Each row is a point on a tangle of strands that fork, close into loops and nearly touch. The rows are in no order.
In the rows, zero is written as 128.
Points whose rows are less than 108 apart are linked; no others are. Some points are linked to none.
Z_254: [161 132 126 172 159 149 112 188 170 144 156  92 141 172 150  81  92 128
 140 125 171]
Z_873: [ 97 167 133 151  90 134  81 172 143 122 110 124 109 131  97 118  93  75
 125 109  90]
Z_32: [121  82 131  84  94  90 180  74 131 112 125  99 103  76 155 117  95 152
 160 164 104]
Z_227: [ 99 149 104 154 177 106 129 119  83 104 133 158 125 156 140 151 146 164
  58 154 147]
Z_39: [146 141 111 108 128 109 149 115  74 140  93 188 134 109 134 182 188 155
 130 130 132]
Z_106: [160 116 152 114 119 151 130  81  65  99 131 165 136 108 139 133 163 152
 127 101 108]
Z_901: [167 110 200 168  75 128  97 139 123 111 159 144 179 146 100 111 131 101
 132  98 130]
Z_729: [154 119 155 150 139 135  89 168 166 147 137 145 154 168 145  87  89 144
 175 113 132]
Z_2: [117  77 127 105 133 137 151 111 102  98 108 152 132 134 167 142 143 140
 175 130 116]
Z_118: [137  98 190 167  71 137 156 160 116  93 124 101 157 150 116 180 146 124
 151 124 140]
Z_250: [143 138 128 148 145 114 124 152 185 130 150 111 112 156 145  92 146 117
 127 124 151]
Z_284: [135 132 191 162  75 162  89 125 103 151 100 114 112 125 102 143  94 154
 138 117 117]
Z_418: [189 157  84  96 197 128 114 133 113 112 147 106 140 136 119 139 112 169
 111 115 141]
Z_507: [172 139 117 110 136 159 128 142 153 116 153  40 106  98 122 139 189  81
 109 106 127]
Z_420: [ 94 132  51 154 196 132  77 133 115  88 144 117 113 117 125 116 127 115
 111 128 148]
Z_900: [145 115  92 117 167 160 104 159 104 110 137  72 143 104  62 140 117  87
 111  77 104]
Z_358: [ 85 151 155  89  85 111 122 100 147 113 126 177 162  96  93 146  46 131
 142 135  86]
Z_177: [100 140 134 115 171 190  91 148 148  86 173  60 136 150 125 112  81  73
 122 116 133]
Z_230: [134 136 141  80 110  90 136 110 169  94 167 117 158  87 103 136 111 106
  84 138  78]
Z_25: [108 175 153 158 128 188 130 183 129 150 133  82 108 167 145 110 100  96
  73 122 134]
Z_823: [ 83 120 106 147 136  73 161 116 157  94 157 188 171 117 101 130 160 115
 100 134 133]
Z_521: [162 159 101 177 160 105 118 167 132 158 137 126 118 160 139 108 168 139
 102 126 177]
Z_117: [119 135 100  71 154 134 145 102  84 144 115 149  77 135 204 120 185 108
 125 160 163]
Z_147: [118 107 121  77 132  86 147  83 132 165 128 183 141 109 161 102  90 166
 153 156 109]
Z_311: [ 86 137  63  90 134 108 169 122 144 185 104 164  97  91 153 119 160 104
 127 139 113]
Z_748: [124 114 142 133 130 146 157 167 137  78 125  98 158 142 117 182 127 133
 136 122 112]
Z_725: [ 95 151  76 165 168  82 142 119 120  89 147 177 135 137 113 119 150 139
  88 134 165]
Z_145: [119  99 179 174 105 155 152 176 125 144 118  91 117 185 173 121 135 107
 135 139 146]
Z_89: [ 82 125 132  70 125 115 161  96 163 129 154 175 146 100 155  81  58 130
 147 135  97]
Z_158: [128 158 143 197 114 149  98 172  93 159 128 123 169 154  48 110  69  96
  79 106 145]
Z_409: [123 135 101 126 156 165 117 123 128 119 155 181 136 124 147  81 173  84
 136  81 144]
Z_326: [162 133 111 141 151 107  95 165 148 126 129 115 178 141  45 159  95 155
 149  99 128]
Z_215: [122  96  81 140 174 133  76 156 124 133 120 109 104 117 183 142 186  97
 150 144 142]
Z_268: [ 86  83 128 117 133 142 188 152 135 129 110 119 123 179 177 154 191  92
 146 144 141]
Z_788: [126 127 139 160 150  98 121 135 130 130 118 149 145 167 127 151 120 188
 126 146 139]
Z_41: [132 143  68  77 181 147 126 139 183  98 147 130 148 103 121 115  91 126
 165 106 114]
Z_69: [ 81 128 156 118 141 162  97 111 135 102 143 118 110 130 145 114 122 101
  81 132  87]
Z_567: [134  88 157 104 131 128 164 134 164 106 141  91 134 141 173 168 198 101
 125 146 122]
Z_803: [125 123 114 168 119 113  98 137 153 145  96 137 108 133 113 113  90 164
 203 125 155]
Z_138: [108 151 179 100  60 102 102 118 161 124 113 166 174 126  83 209  81 122
 142 131 111]
Z_728: [ 96 135 141  75 127 139 169  96 150 161 124 178 107 166 174  58 111 120
 140 132 124]
Z_910: [ 97 113 167 171 122 147 162 143 100 129 114  97 104 176 159 148 162 136
  79 144 132]
Z_709: [114  92 155 138  72 125 154  75 108 100  89  97  83 123 117 153  98 172
 189 142 153]
Z_535: [106 144 134 140 133 143  84 167 147  93 159 105 140 155 101  99  91  56
 101 104 115]
Z_692: [104 125 136 179  78 126 172 112 117  94 103 116  96 132 100 136 119 149
 174 118 178]
Z_414: [106 164 129  99 157 176 125 154 186 112 146  91 108 146 159 105  86  97
 146 122 128]
Z_239: [149 122 110 133 155 132 151 153 115 109 115  91 128 131 142 188 156 165
 122 141 123]
Z_549: [180 170 103 107 202 143  99 141 157 150 158  92 118 153 161 115 127 153
 117 133 162]
Z_65: [143 171 131 129 178 187 103 157 141 168 145  70 110 159 151 116 119 128
  84 123 137]
Z_889: [116 145 168 152 104 134 137 128 106  64 134  65 119 143  81 152  90 135
  67 128  99]
Z_486: [ 87 118 112  74 143  99 190  93 108 172 130 114 104 127 195 127  91 168
  98 193 126]
Z_867: [ 98  93 129  78 126  87 142  78  81 171 119 212 162 106 152 155 120 167
 131 162 107]
Z_757: [152 129  92 137 148 158 146 178 164 123 144  77 125 121 143 140 189  80
 147 105 159]
Z_925: [120 122 130  78 133 126 161 105 184 146 139 126 103 134 181  88 151  97
 144 143 130]
Z_476: [139 157 158 173 110 180 126 175 104 130 142  99 148 158 108  88  65  95
  93 109 139]
Z_224: [183 146 160 155 123 136 103 186 129 154 123  81 179 162  69 165  76 155
 126 116 135]
Z_272: [125 102 134 191 127 181  55 166  96 156 117 100 142 115 116  88  75  96
 103 134  98]
Z_492: [ 95 138 101  81 102 101 203 106 145 169 141 166 129  70 143 116 167  89
 104 129 111]
Z_917: [ 98 120  91  67 137  97 169  80  86 162 123 129  73 127 201 110 151 124
  97 197 152]
Z_487: [ 97 107 158 185 119 102  93 150 129 146 119 182 157 157 104 151 184 117
 102 127 110]
Z_403: [144 149  85 134 136  95 109 152  73 140  70 134  69 112 144 158 135 174
 149 159 159]
Z_143: [127 128 102 132 126 122 144 124 130 140 119 172  97 137 159  76 175 102
 160 105 154]
Z_527: [142 154 132 140  98 124 124 121 129 103 140 127 119 105  71 110 146 108
 101  90 103]
Z_775: [132 129  67 130 135  86 121 154  87 137  84 146  71 109 156 142 192 115
 145 150 157]
Z_436: [119 123 179 160  52 108 102 113 130 139 116 167 116 114  91 116 176  89
 130 103 114]
Z_337: [134 141 199 130  53 129  82 106 135 123 114 131 132 124  79 179  91 138
 133 119 117]
Z_120: [191 148 151 122 139 162 158 162 136 154 129  99 129 156 159 129 142 155
 132 112 141]
Z_44: [157  92 127  79 134 126 138  73  91  72 132 148 125  84 166 128 130 156
 159 131 109]
Z_440: [174 140 124 205 145 108  86 172 126 185 134 148 162 164 113 103 135 151
 120 124 172]
Z_389: [137 125 112 110  77  77 168  69 133 135 124 183 113  73 112 104 168 127
 159 119 137]
Z_185: [123 173 122 138 123 131 129 136 145 118 107 101 105 120  80 140  66 177
 128 123 115]
Z_295: [160 128 125  57 161 126 118  89 156  89 178  95 149  94  94 117 117 109
  87 111  92]
Z_160: [107 145  90  84 149 150 131 104 104 166  97 156  72  97 172 126 172 115
 110 129 105]
Z_136: [ 99  87 141  93 138 111 173 107 132 134 106 113 117 150 176 145  94 170
 141 182 110]
Z_332: [140 102 103 177 158 163  63 168 124 133 122 100 130 120 131  89  74 133
 158 120 124]
Z_897: [119  85 150 102  90  79 203  80 128 127 126 168 148 156 141 124 140 149
 160 156 150]
Z_708: [160 130 146 189  96 185  87 142  78 170 105 106 137 103  93 107  74 134
 122 120 130]
Z_40: [124 145 102 187 110 118  93 122  63 145  73 117  72 106 109 169 122 183
 135 143 163]
Z_739: [ 80 136 119 157 160 125 134 126 103 129 110 111  87 149 157 164 151 154
  52 168 122]
Z_410: [144 162 166 163 105 115 111 145 160 125 121  81  92 156 109 100  72 161
 119 133 126]
Z_773: [155 131  98 124 159 158  82 129 121 110 132 104 117 108 108  91  84 145
 148  95 105]
Z_220: [120  89 165 205  95 170 144 165  96 111 121 119 187 146 105 168  98 134
 165 124 173]
Z_750: [ 98  87 129 158 123  83 141 122 132 108 128 191 157 143 123 140 187 120
 141 129 137]
Z_795: [141 121 139 110 120  95 144  95  93 154  96 155 105 135 155 149 154 173
 125 157 123]
Z_755: [102 156 110 162 108 104 130  97 119 138  82 122  76 113  93 151  89 196
 139 146 151]
Z_77: [147 115 143  79 119 114 204 112 135 142 126 196 167 150 152 139 165 144
 164 122 140]
Z_133: [ 83 131 143 106  96 125 146  69 108 130 110 180 134  87 100 148  94 164
 128 134 100]
Z_940: [134 141 160 148  86 121  64 188 151 108 120  88 135 154 133 136  73  76
 144 127  88]
Z_379: [116 163  83 117 111 113 146 109 161 113 138 149 104  73  93  85 150  92
 113 100 111]
Z_191: [138 119 137 142  77 111 134  89 123 147 104 165  86 120 125  79 157 125
 179 110 142]
Z_743: [150  98 138 136 160 132 131 122 116  88 156  97 136 142 170 155 181 132
 108 139 144]
Z_359: [139 113 171 107  73 118 139  84 138 108 106  96  76 106 132 108  92 156
 170 139 101]
Z_553: [ 99 117  50  80 114  83 169 118 100 186  79 192 109 115 140 126 157 122
 173 157 140]
Z_316: [121 107 139 180 142 115  84 173 121 143 127 119 159 151  96 176 177 122
  75 131 101]
Z_137: [164  96 160 180  89 175 151 174  92  92 143 104 210 129  88 139 103  84
 138 111 156]
Z_951: [ 99 124  58  90 211 145  83 131 171 119 137 130 133 102 158 136 118 116
 164 138 121]
Z_270: [162 120 137 197 135 136  63 159  95 181 132 146 183 145  72 106 105 125
  99 114 143]
Z_216: [199  99 131 157 116 175 159 155  71 109 149  94 193 108  91 140 155  93
 120  88 150]
Z_344: [139 116 124  95 163 105 159 123 173  98 170 139 179 128 139 149 158 128
 111 138 124]
Z_970: [164 147 184 151  79 115  76 175 144 114 128  86 157 161  91 163  60 121
 148 126 120]
Z_519: [143 156 160 150  43 132 123 101 120 116 121 136 110  85  53 137 149 107
 135  80 133]
Z_926: [109 145 141  81 134 148 147 132 173 108 132 133 123 131 153 107  67 129
 150 129  98]
Z_623: [122 109 100  55 120 113 213 107 131 158 128 173 153  96 165 139 163 119
 153 134 118]
Z_923: [124 169 154 123 136 110 123 125 176 129 136  86  92 146 132 109  86 156
  67 156 102]
Z_439: [110 120 159  96  94 108 146  55  81 157 107 197 151  94 112 182 140 178
 110 142 113]
Z_366: [122 147 101 125 196 184  82 117 113 134 184 127 157 133 132 100 173  68
 112  96 166]
Z_445: [162 129  99 112 132 138  99 123 144 125 141 103 100  72 124 117 195  88
 119 100 102]
Z_81: [107 151  91  71 190 163 104  88 146 113 165  98 132  93 118 136 134  98
  95 127 108]
Z_68: [129 157 106 103 105 112 200  82 128 113 146 177 121  82 124  97 171 114
 108 106 130]
Z_501: [112 107 113 141 163 158 151 188 167 132 129  88 133 163 177 160 166 102
 156 135 159]
Z_579: [141 125 153 122 113 139 118 108 117  97 137 161 160 118  87 138 131 138
 129  97 102]
Z_213: [116 129  78 124 187 150  86 120 115  89 153 149 141 125 103  93 101 120
 122  92 124]
Z_475: [140 111 149 196 101 100  91 154 125 136 115 104 155 131  62 196 156 146
 119 128 137]
Z_172: [106 163 124 105 167 114 154  93 142 148 137 120  97 136 168 115  94 175
  67 171 123]
Z_79: [159 133 141  93 125 145 118 130 161 152 127 126 105 113 158 108 164 108
 137 109  95]
Z_427: [125 100 155  81  88  77 148  92 160 121 154 113 138  62 139 121  93 135
 129 157  77]
Z_140: [173 113 154  88 143 116 135 101 128 137 118 117 118 138 173 141 119 192
 140 157 109]
Z_235: [101 140 111 113 205 158  75  96 126 111 183  92 146 138 102 128 162  75
  83 121 142]
Z_392: [131 139 145 181 140 132  95 157 138 154 137 188 172 176 108  95  96 156
 152 104 159]
Z_478: [109  53 144  94 108 112 157 104 134 124 102 110 104 162 170 117 138 130
 176 168 109]
Z_210: [136 134  78 117 102 100 145 132  80 184  63 171  74 144 139 119 182 128
 178 139 171]
Z_513: [143 148  83  96 171 115 145 110 142  97 140 136 141 108 125 127  80 182
 135 134 125]
Z_168: [154 118 154 170  79 113  99 131 135 158 118 126  88 118 126  76 172 101
 140 107 121]

How many points has the smallest loop of links through each point below? Write none if it is on no loop.
Z_185: 15
Z_521: 6
Z_168: 8
Z_926: none

A fork is a point with three links, a tip a point with one. Leave the first point through the second and follow the links. Name the first fork or tip that comes.
Z_951 / Z_41: Z_440
Z_757 / Z_501: Z_216
Z_118 / Z_748: Z_728
Z_553 / Z_210: Z_486
Z_867 / Z_147: Z_326
Z_143 / Z_409: Z_692
Z_177 / Z_414: Z_420
